A landscape with many valleys, sampled at points; each row gives a point and its height.
From any point a ball takes the steepest step (drop divided by distance) to one of its 3 nearest points. It stops when none of these is lower. Distance is the straight distance between rows; heights are no part of it.
j_857: [ 21 -13  12 -10   7  -6  21 -15   9   0  -4 -19 -10   6  -5  20   6   2
  -4   7   6  -3  -8  17  -7 -22]  (h 7.74)
j_993: [  9   9  13   1   6   0   5   0   6  -4   6 -16  13   3 -10  17  -4 -22
  -5   0  -9  -5  -4  -1   5  -9]  (h 4.90)
j_287: [  3  17   9  36   8  -6   6   8  26   0  15  12 -14   0  18  -8  21  16
  11  -8  -7  -6  17  -3  13  16]  (h 5.87)
j_442: [  9  24  32  20  -5  19  -2  -2  17  35  -9  14  12  -7   9   4  21 -14
 -20  -5  -2 -21  10 -18   0   3]  (h 7.04)
j_634: [ -6   9 -15  23   5  10 -12   9   1  13  -3  15 -22  -3  15  13  43   9
 -20  -5   9 -13   9 -13   8   0]  (h 6.47)
j_554: [  2  35 -10  13   5   3 -16  19  -9  -6  -5   0 -13 -13  10 -36 -10   2
 -17  10  12  -3  27  -7  -7   6]  (h 4.16)
j_741: [ 13 -23  -6   2 -13 -14   7  -4   9  10   9   0 -27   1   3   1  14  12
  17   0 -23   5 -12   1 -19  -2]  (h 1.66)
j_609: [-16  22   6 -12  -1   7 -18  15  -4 -19   6  -9   1   2   0 -12 -36 -14
 -24   2   2   1   9 -10 -18   5]  (h 4.11)
j_420: [ -4  26  13  10  16   9 -18   5  -1   7  -9  10   2  -5  13 -17   9  11
 -16  -1   7  -9  15 -20  10  11]  (h 6.95)
j_359: [ 11  24  18  -8  -7   4   0 -11  -1  14  -1   4  19  -5   0  -4   1 -20
 -16   6  -4 -11  -4 -15   1  -1]  (h 3.92)
j_345: [  9 -10 -13  17  -9 -15   0   7   7  -7   3   1  -6  -2   5  -7  -1  16
  28   3 -14  13   5  15   0  11]  (h 5.61)
j_639: [ 14 -33   4  -1  -5 -13  10  -4   8  -1   2 -15  -4   5 -19 -12 -24   3
  21  15 -13  11   0  31   2  -6]  (h 7.11)
j_525: [  5   1  -6  25  13  -8  -5   7  12  -4  13   4   4   6   7 -13  11  13
  14  -6  -8   5   7  10  16  10]  (h 6.42)
j_691: [  9  22   5  25  14  10   0   4  13  -8   7  10  -1   2  12  -4  28  -1
   2 -10   0 -12  13 -11  20   4]  (h 6.13)
j_486: [-19  11   2 -12   1   2 -22   8  -8  -5  -2  -8  18   2  -3 -31 -34 -14
  -3   8   3  10   6  -1   7  13]  (h 1.92)
j_538: [  2   4   6  16   8  -6   0  -5  12   2  14   4  -6  10   7  -3  15  -2
  17  -2 -18  -3  10  -1  13   6]  (h 6.22)
j_150: [  0   9 -28  24  11   2  -6   1  19   3   1  15 -13 -19  17 -21  27  19
  18   0   5  -1   6  -1  16  10]  (h 5.94)
j_363: [ -8  22  15  10  12   5 -17   8   3  -3  -3  -1  21   4   4  -2 -13  -3
   2  -2  -3   8   1 -17  12   5]  (h 2.22)
j_88: [  1   9  -2  20  10 -15   3  -8  20   4  18  11 -10 -14  16 -13   9  18
  20  -6  -8  -5  20   0  13  15]  (h 5.75)
j_749: [ -8 -13   2  -6   2   1   4   4 -14  -5 -14 -12  19  -5 -23   7 -19 -11
   3  14   7  -5  -2  12  14  -7]  (h 5.07)
j_218: [ 14 -15   0  -7   7  -4   1   9  14 -19   6   4 -33  16   5   1  12  20
  11   0   1  24  -8   6   0   7]  (h 1.44)
j_814: [  4   5   1   7  13   4  -6  10   9 -11   7  -3  -6  18  12   0   6   5
   2 -18  -2   2  19   4  19   5]  (h 6.67)
j_450: [  5  12  11  22  10   6   1  -3   3  16  13   9  10  -1   5   2  22  -2
  -8   6  -5 -11  10  -5  11  10]  (h 6.37)
j_954: [-15  15   9 -14   0   7 -11  17 -10  -6  -6   2  -2  -1  -3   3 -20 -15
 -11  -1   5  -3   1   0   6   5]  (h 3.34)
j_614: [ -7  -9  -4 -14 -12  19   9  -2 -21 -11  -8 -10   5  -2  -3  21   2  -4
  -3 -10   6  -6 -11   7  -6   3]  (h 5.23)
j_117: [  5  12   2   9  -7   4  -2  13  10 -12  -1   5 -12  13   6  15  20   1
   1 -14  -4  -3  12   6  11   3]  (h 6.81)
j_446: [ -4   7   1   7  -9   4 -12 -16  -4  14   6  22   2 -13   3  -1  21   7
   3  -3   0 -16  -5  -8   8  -6]  (h 4.97)
j_163: [ 11 -10 -17   6  -7  -8  -2 -21 -15  33  12   9  -4 -21  -7  -1   8   5
   3  10  -6  -8 -16  -1  -1 -10]  (h 4.87)
j_495: [ -9   4 -21 -18 -24 -10  -2  -6 -27  10  -4   9   2 -14   3   7  -8  -8
   1   1  18   4 -14   0  -3   1]  (h 3.40)
j_407: [ -4  -1 -21  20   1  -9 -17  -1  -4   4   1  20  -9 -17  11  -9  12  19
   5  10  15  -5   0  -1   8  15]  (h 6.18)
j_573: [ -8   1   6  -6  21   3  -6  -5  13 -12 -10 -39  28  14 -30   4 -27 -17
  14   8  -7  14  -5  10   9  -9]  (h 3.84)
j_783: [ -6 -17   4 -23   6  -1  30 -23 -10 -13  -9 -21   9   3 -19  34   0   5
 -22  -2  10  13 -11   4 -21  -8]  (h 8.79)
j_888: [ -9  14  26  -1  14  10  -6   7   2  -1   2  -2  31   2 -12   1 -18 -18
   0   1  -9  -3  -6  -5  14   0]  (h 1.74)
j_155: [  1 -23 -28   5 -13  -1 -16  -3  -7   3   1  10  -2  -8   1   8   9  14
  11  -1  -4   1 -12  -3  -4   3]  (h 5.89)
j_510: [ 17 -17  11   1   3  -8  12 -11   3   5   1 -13   7   1  -8   9  -7  -4
  -2  10  -5  -8   5  20  -3 -17]  (h 7.03)
j_208: [ 10  21  27   9   9   9  -1  -6   2   8   9  15  26  -3  -1   3   4 -14
  -3   7  -8  -9  -3   0   3   3]  (h 3.18)
j_704: [ -9 -13  -7 -29   6   9   2   9  -5 -18 -14 -27  11   9 -19  -3 -36  -2
   7  -3  12  23  -8   0  -6  21]  (h 2.66)
j_60: [  6 -21 -11   8  -2 -15   5 -12  17  18  20   2 -23   8   7   1   4   6
  22  16  -9  -4 -13  23 -13 -17]  (h 4.83)
j_254: [-12  24  -4 -14 -22  -2  -4  16 -19  -7   7   2  -5  -4  -1  -2 -26 -26
 -28   2  11  -9   7  -4 -14   6]  (h 4.91)
j_374: [-29 -22 -15 -28 -12 -10  17   0 -31 -13 -20 -14   8   1  -5  15 -20  -5
  -8  -9  21  10 -15   1  -9   7]  (h 5.14)
j_11: [ 15   4  15  12  -2  -3   5   8   8   7  14  -5  18  -1  -3   8  -2  -7
   4   3 -17  -7 -14  16   7  -3]  (h 5.49)
j_338: [-17  18   1 -21  -2  -2  22   6 -11 -12   3  -7  16   3 -10   1 -36 -33
 -21  -2  17   0   0  -9 -22   6]  (h 3.93)
j_266: [  2  -9  15   3   2   6   6  12  25  -1   1  10 -41  14  18  10  29  17
  -4  -7  -2   9  -4 -11  -9 -13]  (h 6.76)
j_206: [-21   9   5 -23   0   6   2  14  -8  -9 -16 -23  13   8  -4  16 -17 -16
  -1  -9  10   1  -8   1   6  -3]  (h 3.46)
j_459: [-21  31  -9   0   7   2  -3   8 -11 -12   0  -3   3   3  -1 -20 -41  -7
 -24   5   0   1  17  -5 -14  12]  (h 4.28)
j_10: [  5   6   6  20  15  -8   0 -16   0  24   7  13  -6 -17   5   3  13   5
   9  -2  -5  -5  17  -4  15  13]  (h 6.63)
j_336: [-11 -12 -14 -38  -1  11  16   1 -25 -22 -23 -24  10  13  -9  27 -16   0
 -12 -16  27  10 -12 -14 -14  -1]  (h 5.59)
j_858: [-10  -3   4  -3   4  11 -14  17   4 -13 -12 -21  27  12 -11   5 -19  -5
  19  -5  -3  11  -5   0  17   6]  (h 2.43)
j_313: [ 17 -12   3 -19   5  11  13 -18   8 -17   0 -17  -3   8 -12  13  -3  -1
  -6 -11  -3  12 -12   9 -18 -16]  (h 7.57)
j_178: [-13  10  27 -16   4  -5   5  -7  -2   8  -8   1  31   0  -7 -13 -40 -27
  -9   6  -6   3   2 -11  -5 -10]  (h 2.27)
j_746: [ 14 -11   9  -1  -6  -6   8  -9  23  17  -1  12 -31   6  14  17  24  23
   7   3   8   0  -9   7 -13  -6]  (h 7.16)
j_770: [  5   9 -17  23   9   8   2  -6  12   9   5  12 -11 -18  14  -6  19  15
  16 -10  -4  -9   8 -10  17   8]  (h 5.78)
j_371: [  9   2  16   2  11 -11  10   0  10 -12   2 -17  11  13  -3   5 -10  -2
  21  -2 -16   9   6  12  10  -8]  (h 9.02)
j_493: [  5  -1   4  -8 -20  10   2 -13 -17   7  -6  15  14  -1  -7  26   2  -9
 -11  -6   0 -15  -6  -2  -2 -14]  (h 6.64)
j_566: [ -8   1  15 -13   8 -10  14 -15   3 -14  -4 -31  34   4 -21  37 -16 -16
  -3   5   4  -9 -12   4   4 -10]  (h 5.13)
j_835: [ 10 -16   2  12   3   1  -9  11  -1 -23  -3  -5  -5  19   0   4   5  14
  10  -6  -3  15   5  10   7  19]  (h 6.34)
j_143: [  1   4 -10  -2 -11  -5   5 -20 -22  20   4  12  10 -20  -7 -10  -3  -3
  -1   3   5  -2  -4  -4  -3  -4]  (h 4.48)
j_357: [  1 -10 -10  -4   5 -19  -2  13  19  -1   3   9 -43  13  23 -12  18  37
  17   8  -5   9   2  -2  -2   7]  (h 6.31)
j_611: [  0  -5  -9   7  -5 -14  11   5  18   4   8   8 -27   1  19  -4  22  15
  24  11 -17  -2   5   2   6 -10]  (h 6.19)
j_810: [ -6  14 -23  24   9   3 -11  17  18   2   2   6  -4  -6  15  -7  35  15
   3   0  10   4  12  -7  14   3]  (h 6.09)
j_500: [-17  14 -20 -10 -12 -14  13   7 -14 -16   8  -6   3  -2  -9  -7 -34 -14
 -29   5   5  -3   8   5 -19  23]  (h 4.50)
j_620: [ -6 -15 -21  12 -12   5  -7   0  -3  16  -1   6 -15  11   6  13  30   3
  -7  -3  -5 -15  -9   3  -3 -11]  (h 3.25)
j_238: [ 14 -12   2 -15   0   8   5   5 -10 -20   0 -19 -18  16  -9  17   6   4
 -12 -13   0   3 -10  -7 -16  -4]  (h 5.11)
j_616: [ -2 -16 -33   3  -6  -3   3 -14  -5  25   5   3 -25   3   9  13  11   4
   8   4 -12 -19 -19   5  -9 -19]  (h 4.82)
j_435: [ -1  10  18 -10   7  -1  -7  -2  -7  -2   1   8  25   4 -10 -27 -39 -12
   6  12 -11   2   4  -2   6   1]  (h 1.91)
j_483: [  3  14  13   1 -14  13  -1 -14  -2  19  -2  12   4 -11   7  -3  18 -13
 -15   5   0 -23 -12 -18   6  -4]  (h 4.59)
j_171: [  0   7  15   2   8  11 -12   2  -7  13   8  16  13 -11   3 -23  -5  -3
  10  -1  -3  -6  13  -9   6   6]  (h 5.80)
j_868: [  5  16  25  -8  -2  14  -6  -4 -11   7   6  20   4 -11   8   5  15 -12
 -22  -2  10  -6  15  -6   1  -2]  (h 5.03)
j_681: [-10  30   4  -1   5   3 -22  20 -15  -8  -4   2   0  -4   8 -11 -13  -6
 -22  -1   8  -5  13 -13  -1   2]  (h 3.82)
j_578: [ -3  -3 -31   5  -1   7  -8  -5   2  20  10  20 -21 -22   6   4  43   8
   0  -8  10 -25   3 -26  -1  -6]  (h 6.74)
j_692: [ 11 -26   6   8  -2 -15   4  -1  13   2   1  -2 -25  16  -1  -6  12  13
  22   0 -12  24  -8  18  -6  -1]  (h 3.04)
j_376: [ -5   4  -2  -2  -7  -5 -12  -1 -21   1   2  14   0 -10   7 -10  -2  -1
  -9  -1   3  -4  -8  -5  10   4]  (h 4.92)
j_745: [  4 -28  -9   8  -8   0   3  -3  -3   0   6  -1 -16  12   6  18  19   5
   1  -4 -16   3  -7   6  -9  -8]  (h 3.90)
j_561: [-10   2  -2   3   7   6 -16  20  -5 -11  -6   2  12  21  -2   2  -6   1
  -4  -7  -1  -6   0  -4  20   5]  (h 2.74)
j_860: [ -8 -22 -26  -9 -14   1  -7   4 -19 -18 -14   4  10   2  -7   2  -9   5
   4   2  -1  12 -16   5  -4  16]  (h 1.61)
j_701: [-11 -25 -39   4 -13   4 -22   7 -16   3 -12   6 -13  -3   3   2  13  14
  -4   0   2  -7 -13  -7 -14   6]  (h 6.68)
j_481: [  5 -22  -4  -5  -5 -18  15  -9   0  -3   8  -3   0   1 -11  -3 -13   5
  16   6 -10   6  -6  22  -8 -14]  (h 6.84)
j_99: [ -8  24  16 -17  11   1  -4   2  10   3  -4 -24  34  -3 -24   2 -35 -25
   4   6  -7   2  -9  -1  18  -4]  (h 2.26)
j_768: [ -7  25  11  -5  -8   4 -14   4  -9  -1   2   9   3  -6  13 -18 -18 -15
 -20   3  11 -11  13 -13 -15   4]  (h 4.15)
j_101: [  5   9   7  19   3   4  -4 -15  -7  13   3  14   5 -29  -1 -27   2  13
  -2  10  -1   3  10 -15   7   8]  (h 5.57)
j_498: [-14   2   2 -15   2   1 -15  17 -13  -8  -6 -18  16   6 -10   3 -24  -3
  -3   1   3   3  -6  -2   3  10]  (h 2.64)
j_758: [ -9  18   6  -5   0  13 -16  14 -13  -5  -8   7  -4   4   6   4   9  -6
 -17   0  11 -12   8 -15   7  -2]  (h 3.91)
j_832: [  1 -20  -9 -14  -4   5   3  -7 -21 -11  -3  -8  12   8  -6  10  -9  -5
  -7  -1  -1   9 -11   4   3  -1]  (h 3.58)
j_802: [ 19  -9  28 -10   1  -6  13  -5  12   4   4 -18 -13  14   4   8   3   2
  12   9   5  16  -2  20  -8 -16]  (h 8.05)
j_907: [-22  10   9 -10  10   9  -8  12   1 -11   4 -19  25   5 -11   0 -21 -17
   5  -6   4   7  -2  -4  14  10]  (h 2.25)
j_520: [ 16 -15  12 -18   5   0  -5   5   2 -27  -7 -19  -6  19 -12   0 -19   7
  12 -12 -15  22  -5   2  -7   5]  (h 0.47)
j_230: [-13 -22 -11 -24 -15 -10  23 -14 -25   8 -25   1  14  -5 -17   7 -16   1
  -6  -1   5   6 -20  11  -7  -6]  (h 5.95)
j_79: [ 10  -1  21  -5  16  -6  15  -9  15 -13  -1 -29   9  16 -15   4 -15  -6
  11   4   6  12  16  26  -9 -23]  (h 8.76)
j_916: [  4  28 -18  10   2  -3  -4   9  -5  17  -7  15 -27 -25  12 -20  21   3
 -22   2  24  -5  16 -18  -4   3]  (h 5.67)
j_629: [  5  -1   7  -4   0   9  18  -7  -3 -10  -2 -18  14   9 -11  24   3  -8
  -9  -7   1  -2  -2   7  -1 -18]  (h 4.93)
j_981: [  4 -20 -19  15  -3 -10   0  -6   3  -8   2  -1  -9   7   5  -1   5  18
  10  -6  -8   6  -4   9   1   4]  (h 5.15)
j_488: [ -5  23   2  -6  -9   6   2   1 -17   5   6   2   3  -7  13 -18 -15 -19
 -20  -4   9  -5  10 -11 -22  -9]  (h 4.51)
j_982: [  6  -6   4   0   7   0  -2   8  25   7   1  10 -46   6  15   1  26  23
  12   5  -2   9  -6 -18   4   7]  (h 6.59)
j_105: [  4 -13 -40   4   5   4  -9   5   4   6  -1  13 -34   3  16  14  33  14
  -2  -6   3 -13  -9 -13 -17  -2]  (h 0.45)
j_17: [ -1  12  30  -7   6   2   9  -8  -3   8   7  15  28  -6 -10  -5 -21 -17
   0   3  -5  -8  -2  -5  10  -5]  (h 2.41)
j_752: [ 16  14  26  13  -3  -5  10  10  31  12  10  -4 -17   8  22   8  12   0
  18   7  -9  -6  11  13  13  -3]  (h 6.83)
j_594: [ -8 -13   5  -9   1   6 -12   8  -5 -17  -8 -24  13  11 -18   3 -15   9
   9  -9  -4  15  -3   2  -2  12]  (h 1.73)
j_86: [  6 -21  18 -15   4 -11   7 -16  11  -7  -3 -14  -3  11  -7   8  -6   3
   1  13  10  14  -2  22 -10 -25]  (h 8.33)
j_709: [-21  -5  -3 -25  -9   1  12   6 -25  -9 -13 -15  14   8 -11  13 -27 -24
  -9 -11  16   6 -15  -4 -13   0]  (h 4.35)
j_468: [ -9  -6   5  -9  10  15  -1   0   3 -17  -6 -30  20  16 -18  10 -22  -2
   3 -19  -3  15  -9   2   6  -1]  (h 2.67)
j_821: [ 17 -13   6   6 -11  -7   6   2  14   1   5  -4  -7   8  -2  -3  -2   2
  12   4  -4   2   3  21  -1 -11]  (h 6.38)
j_98: [  5 -22 -13 -16  -4  14   8  -2  -7 -21 -11 -11  -3  15 -18  11   1   9
  -3 -20  -2  11 -19   5 -19  -3]  (h 6.58)
j_182: [ -7  17   4   3  -4  -1  -7 -16 -13   7   8   3   3 -14   8 -27 -17  -5
 -14   7   5  -1   5 -13  -8  -3]  (h 4.46)
j_969: [-19   6  14 -29   4  -3  19  -7  -7   4  -2  -5  22  -4 -14   1 -37 -28
  -6   7   3   7  -8   0   9  -5]  (h 2.24)
j_800: [ 17  -4  41   1 -10   0   3  -3  20   3  -8 -13 -27  15   3  11  11  16
  19   6  10   7  -9  22 -11  -3]  (h 7.73)
j_186: [ 11  15  11  15   5   0  -1 -11  13  28  12  13   2 -30   8   4  36  -3
  -3  -2  -6 -23   3 -10  -1   1]  (h 6.69)
j_112: [ -2 -29 -28   2  -7   6  -7  -6 -10   1   2  10  -9   2   4  12   6   7
   4 -10   4 -12  -5  -9 -14  -3]  (h 6.73)
j_231: [ 15   1  -4   1  -6   1  10 -10  27  30   8   1 -23   1  10  38  41  -8
  -2   9  -4 -21  -3  14 -18  -9]  (h 7.72)
j_942: [  7 -18  -4  14   8  -2  -1  11  -6  -9   0   4  12  13  -2  -3  -5  14
  23  -2  -8   5  -4  12  10   8]  (h 5.92)
j_962: [-10   0   3 -20 -12  -8  23  -6 -18   5  -5  11  22  -8  -4   5 -17 -27
 -20   3  12  -4  -3  -3  -3  -8]  (h 3.59)
j_200: [ -5  10  -8   1  -1   4 -14 -11  -9  13   5  24  -3 -29   4 -16   9  11
  -1   1   6  -3   3 -21   0   4]  (h 5.36)
j_602: [ -2  23  14   7  -1  -3  -8  -3  -4  22  -5  17  -9 -28  10 -16  26   1
 -18   7  11 -21  19 -30  -9 -11]  (h 5.37)
j_224: [  3  23  15  34  17   8   1   8  21   3  -3  11   2  -3  20 -11  25   6
  -6 -13   2   4  26  -4  27   9]  (h 5.99)
j_523: [-18  -2  -1 -23   1 -10  -4  -3 -11  -6   0  -3  26  -6 -13 -20 -43 -16
   7  14   2   8   0   3   9   5]  (h 1.62)
j_949: [ -6  19   0  -2   1 -11  -2   0 -11   5  -1   5  -3 -21   9 -29  10  -2
 -10  -4   7 -14  22 -19 -14  -7]  (h 5.63)
j_379: [  6   4  -4  25  -1   1   3   0   6  13  21   9 -12  -8   7   5  31   2
   4  -1 -15  -8   4 -11   8   1]  (h 6.06)
j_389: [ 14 -11   1   7  10 -10  -3   0   3  10  13   3  28  -1 -20 -11 -12  -3
  17   6 -11  -1  -4  13  18   9]  (h 5.88)
j_416: [  5  -5   9   7   5  -6   4   3  18  -1   3   3 -15  22  24  -3  20  11
  13  -6 -14   3   9   1   4  -2]  (h 6.40)
j_89: [  3  11 -15  30  15  -6 -10  28   6  -3  -5   9  -2  -6  16 -20   7  20
   8   1  10   8  14   4  23  22]  (h 6.61)
j_549: [ -7   9  13  -7   6   2  -2 -11   0   1 -12 -11  24   8 -13  11 -19 -17
  -6  -1  -5  -5 -10  11   5 -14]  (h 4.18)
j_35: [ -3  17  -4   9  -2  14 -13  -8  -1  16  10  25 -11 -17  15  -3  37  -4
  -9 -10  13 -10   7 -29   1   1]  (h 6.49)
j_980: [  2   4 -16  18   6 -13   4  -8  20  16  20  22 -16 -19  13  -8  13   9
  19   0  -6  -6   8  -4  18   1]  (h 5.60)
j_12: [ -2 -31 -15 -13  -7  10   6  17 -10 -23 -24 -12  17   0 -17  -9 -24   9
  15  -1  -3   9  -7   5  -3  18]  (h 2.75)
j_782: [ 11  17  -7  13   9  14  -4  11  13   6   2  16 -15  -3  15   0  35  -2
 -16  -6   9 -15  10 -14  10  -3]  (h 6.29)
j_829: [  1   4 -11  25   3   2  -3  13   8  -9  -3  11 -10   6   9  10  18  20
   2  -7  -6   2  10  -3  13   9]  (h 6.86)
j_304: [ 16   2  10  12  -5   0   7  -9   7  -1   1  -7  -7   4   6  12  14  -7
  11   0 -10  -5  -4   4   0  -2]  (h 5.68)
j_164: [  2 -11  -2  -4   6  11   1   4  -2 -17  -3 -16   1   9 -12  14  -4  -3
  -7 -11  -7   8   1   7  -2  -2]  (h 3.39)
j_23: [  8 -15   1  -1  -2 -16   3   4  15  20   0   3 -26   4   4 -10  16  15
  28  24  -2   5 -11  18 -10  -8]  (h 4.04)
j_951: [-24  13   1 -15  -1  -1  -4  17  -1  -9   2  -8  23  -2 -16  -5 -45 -25
  -7  -4   5   7  -6 -12  -9   5]  (h 3.57)
j_31: [  7  16  26  22  14   7 -11  -2   9  16   9  12  12   1   0 -19  -4   6
  13   6 -10  -9  15  -5  16  11]  (h 6.00)
j_167: [ 21 -20   2   4  -7 -11  12 -15  12   2  -2   0 -16  12   2   9   5   6
  10   9 -10  -2 -16  26  -9 -18]  (h 5.84)
j_398: [  5  -9 -23  14  -2 -11   0 -10   5  22  14  14 -13 -22  -1  -8  23  10
  21   2  -1 -15  -2  -3  -4  -7]  (h 5.31)
j_894: [  6  -7 -11  12   2 -19   7   6  13   2   4   7 -24  -4  20 -18  14  20
  22   3 -12   6  11  -2  12   8]  (h 5.96)
j_850: [-13   8  10 -11  -4   1  13  -8 -19  14   1  -4  25 -16  -5 -12 -25 -29
 -14  11   0   0   2  -7 -18 -10]  (h 2.80)
j_388: [ -2  23   6  26  21   5  -3 -12  12  16  -1  15  -2 -28  12 -27  22  13
  -1   0   9   1  16 -18  13   6]  (h 5.77)
j_404: [  5 -17 -13  11  -7 -14  -1  -2   7  -3  13   8  12   6 -10  -1  -2   3
  17  -1  -8   6  -1   9   9   4]  (h 5.62)
j_787: [ 14 -33 -15  -8   0   8   6   8  -6 -17  -3  -6  -6  16  -9   6   2  17
   1  -5 -13  11  -4   4  -4   5]  (h 7.09)
j_700: [ -1 -31 -15  -3  -8 -10  22 -14 -13  -5  -5  -2  21   5 -23   8 -24   1
   3   2  -3   6 -10  22  -8 -11]  (h 6.46)
j_463: [-10   8  -6  -5 -14  -5  -6   2 -20  -2   8   1  10   0   5 -12 -30 -13
 -17   4   6   0  12  -5 -22   3]  (h 4.85)
j_845: [ 10 -34 -13  -9 -14   8   0  -9  -9  -8   1   4  -4   8  -1   8  -2   5
  -3 -10  -8   7 -17   3 -16  -2]  (h 5.76)
j_339: [ 25 -11  24 -18   6  -5   3  -8  21 -17  -6 -21 -17  15 -13   0 -10   6
   9   6  20  22  -3  22  -7 -14]  (h 8.73)
j_130: [ -5 -11 -43   9  10   1 -14   6   5  -1  -8  11 -29  -9  11  -6  35  21
  10   1   4  -4  -4  -7   0  10]  (h 2.29)
j_908: [ -9  11  -3  -2  -8   2  -9  -1 -14   6  -3  19   3 -11   9   2  14  -2
 -14  -5  14  -2   0  -8   6  -1]  (h 4.44)
j_247: [  1  20 -17  11   0   5 -20  15  -4  17 -12  22 -25 -30   2 -22  21  18
 -12   5  17  -4  14 -16   9  10]  (h 5.86)
j_717: [ 14 -18  -6 -12  -5   8  25  -7   2 -19 -11 -23 -11  10 -17  25  -4  -1
 -16  -8   4   6 -14   4 -16 -19]  (h 6.65)
j_77: [  6  33  22  -1   0  11 -18  -5   1   8   9   5  10   0  17  -7  10 -16
 -19   3   0 -15   7 -18  -5  -1]  (h 4.52)
j_557: [-19  23   2  -3   8 -12 -23  15  -1 -12   3   4   9   0   4 -40 -32  -3
 -11  15   1  15  17  -5   5  20]  (h 2.10)
j_738: [-20  -7 -13 -13  -1  -4 -17  23 -17 -16  -4  -1  16   9  -6  -5 -34   6
   5  13  -1   8   2  10   2  28]  (h 3.14)
j_484: [  8 -18 -16   4  -6  -2  11  -8   4  15   8   0 -10  -2 -12  23  10  -6
   0   3 -15  -5 -15  12   0 -18]  (h 5.50)
j_732: [ -4  18  10 -24  -8   2  14  -3  -8  -7  -5   2  21  -5  -6  12 -21 -27
 -16   2  -4  -4 -10  -7   0  -8]  (h 3.13)
j_354: [ 11  -6   1  -4   1  11   4   0  -2  -5  -1  -6   6  14   0   9  12  -2
   1 -12  -6  -3  -7   7  13  -1]  (h 4.74)
j_465: [ -7   8  15   2  11   1 -16  22 -14  -5  -4   4  16   1  -3 -16 -22  -4
   5  -3  -8  -4   4  -4  10  16]  (h 2.60)
j_440: [  4  29   1  -4 -10   9 -12  -2  -3   9  -1  14 -10 -13  14  -6  15 -18
 -31   2  12 -11  11 -22  -9  -9]  (h 4.98)
j_537: [-16 -10 -19 -16 -20  -1  -7   3 -23  -7  -5  14  13  -3  -9  -5 -12  -1
   2  -6   6   6 -11  10  11  12]  (h 2.63)
j_274: [ 10 -20  -1 -19  18  -5  19 -14  12 -20  -5 -24   5  12 -29   6 -18   0
   1  -4   5  27 -17  18 -13 -13]  (h 8.24)
j_564: [ -6   0  -5  10  -3   5  -9  -1  -5   8   0  10 -11   2  10   1  19   7
  -8  -4   3  -4   0  -9   7  -3]  (h 4.45)
j_687: [12 15 17 24 -2  0  7 -6 18 19 19 11 -3  1  2  6 24 -6  7 -2 -8 -9 18 13
 12  6]  (h 6.66)
j_70: [ 11 -22   4 -10  -7  -6  34 -16   0  -9 -10 -10   8  -6 -22  25  -5  -1
  -9   1  -1   8  -9  19  -7 -14]  (h 7.89)
j_698: [ -2 -24  -4 -13   9   2   5 -10   4 -19  -7 -34  24   9 -25  -1 -33   2
  12   1  -6   4 -10  12   2   0]  (h 3.41)
j_568: [  5   1  22   0  -2   4   7  -3  28  23 -13   1 -37   5  24  14  26  21
  20  10  14 -10 -15  17  -7 -14]  (h 7.49)
j_986: [ -2  -3  -9  18  -1  -2 -14  10  -2 -10   8  10  15   5   3 -26   0  19
   3   3  -9   8  10   6  10  20]  (h 6.57)
j_712: [ 13 -14   4  -5  -7  -1  17 -12   7  -5   0 -14  -6  10  -2  22  14  -8
  -9   4  -7  -2  -6  15 -24 -22]  (h 8.38)
j_998: [ -3  15 -15 -16 -23  -6  -5 -18 -19   7  -3  13  -8 -26   0 -14   7  -2
 -10   0  12  -8  -1 -11  -6   2]  (h 4.06)
j_856: [-22  14   1 -19  -9  -2   0  21 -14 -23  -4 -12  12  10 -11   6 -40 -20
   1  -5  12   8   4  -2  -2  19]  (h 3.27)
j_815: [ -1 -10   2 -19   7  -3  18 -27  12 -22  -1 -35  15  10 -12  22 -17  -2
 -18   3  13  13  -7  17 -21 -12]  (h 8.75)
j_330: [-15  -5 -14   6 -28  -3 -10   6 -24  -6 -12   9  -1  -1  11  -5   0  13
 -13   1  10   5   1  -5   1   2]  (h 5.74)
j_369: [  1 -21 -11   4  -4  -6  -2  11  14   5  10   7 -28   5  21   5  26  18
   8  -4 -11   2  -1  -3  -3  -5]  (h 6.60)
j_878: [-13 -37  -9 -13   1   7   1   2 -11 -23 -11 -25  19   4 -21 -13 -36   5
  20   1  -7  16  -4  10  -4   7]  (h 3.10)
j_551: [  2  23  15  21   6  19  -8   2   2  21  -1  13   1 -18  13  -3  32  -3
 -15  -5   3 -18  19 -28   2  13]  (h 6.72)
j_293: [  3   2  13  12   5  -4  10   6  21   6   5   2 -29  10  20  15  26   3
   9  -3  -8   2  10  -1  -8  -4]  (h 6.62)

For each start below, name the point where the ball stops.
j_86 -> j_741
j_481 -> j_741
j_389 -> j_888
j_442 -> j_888
j_77 -> j_888
j_815 -> j_164
j_639 -> j_741
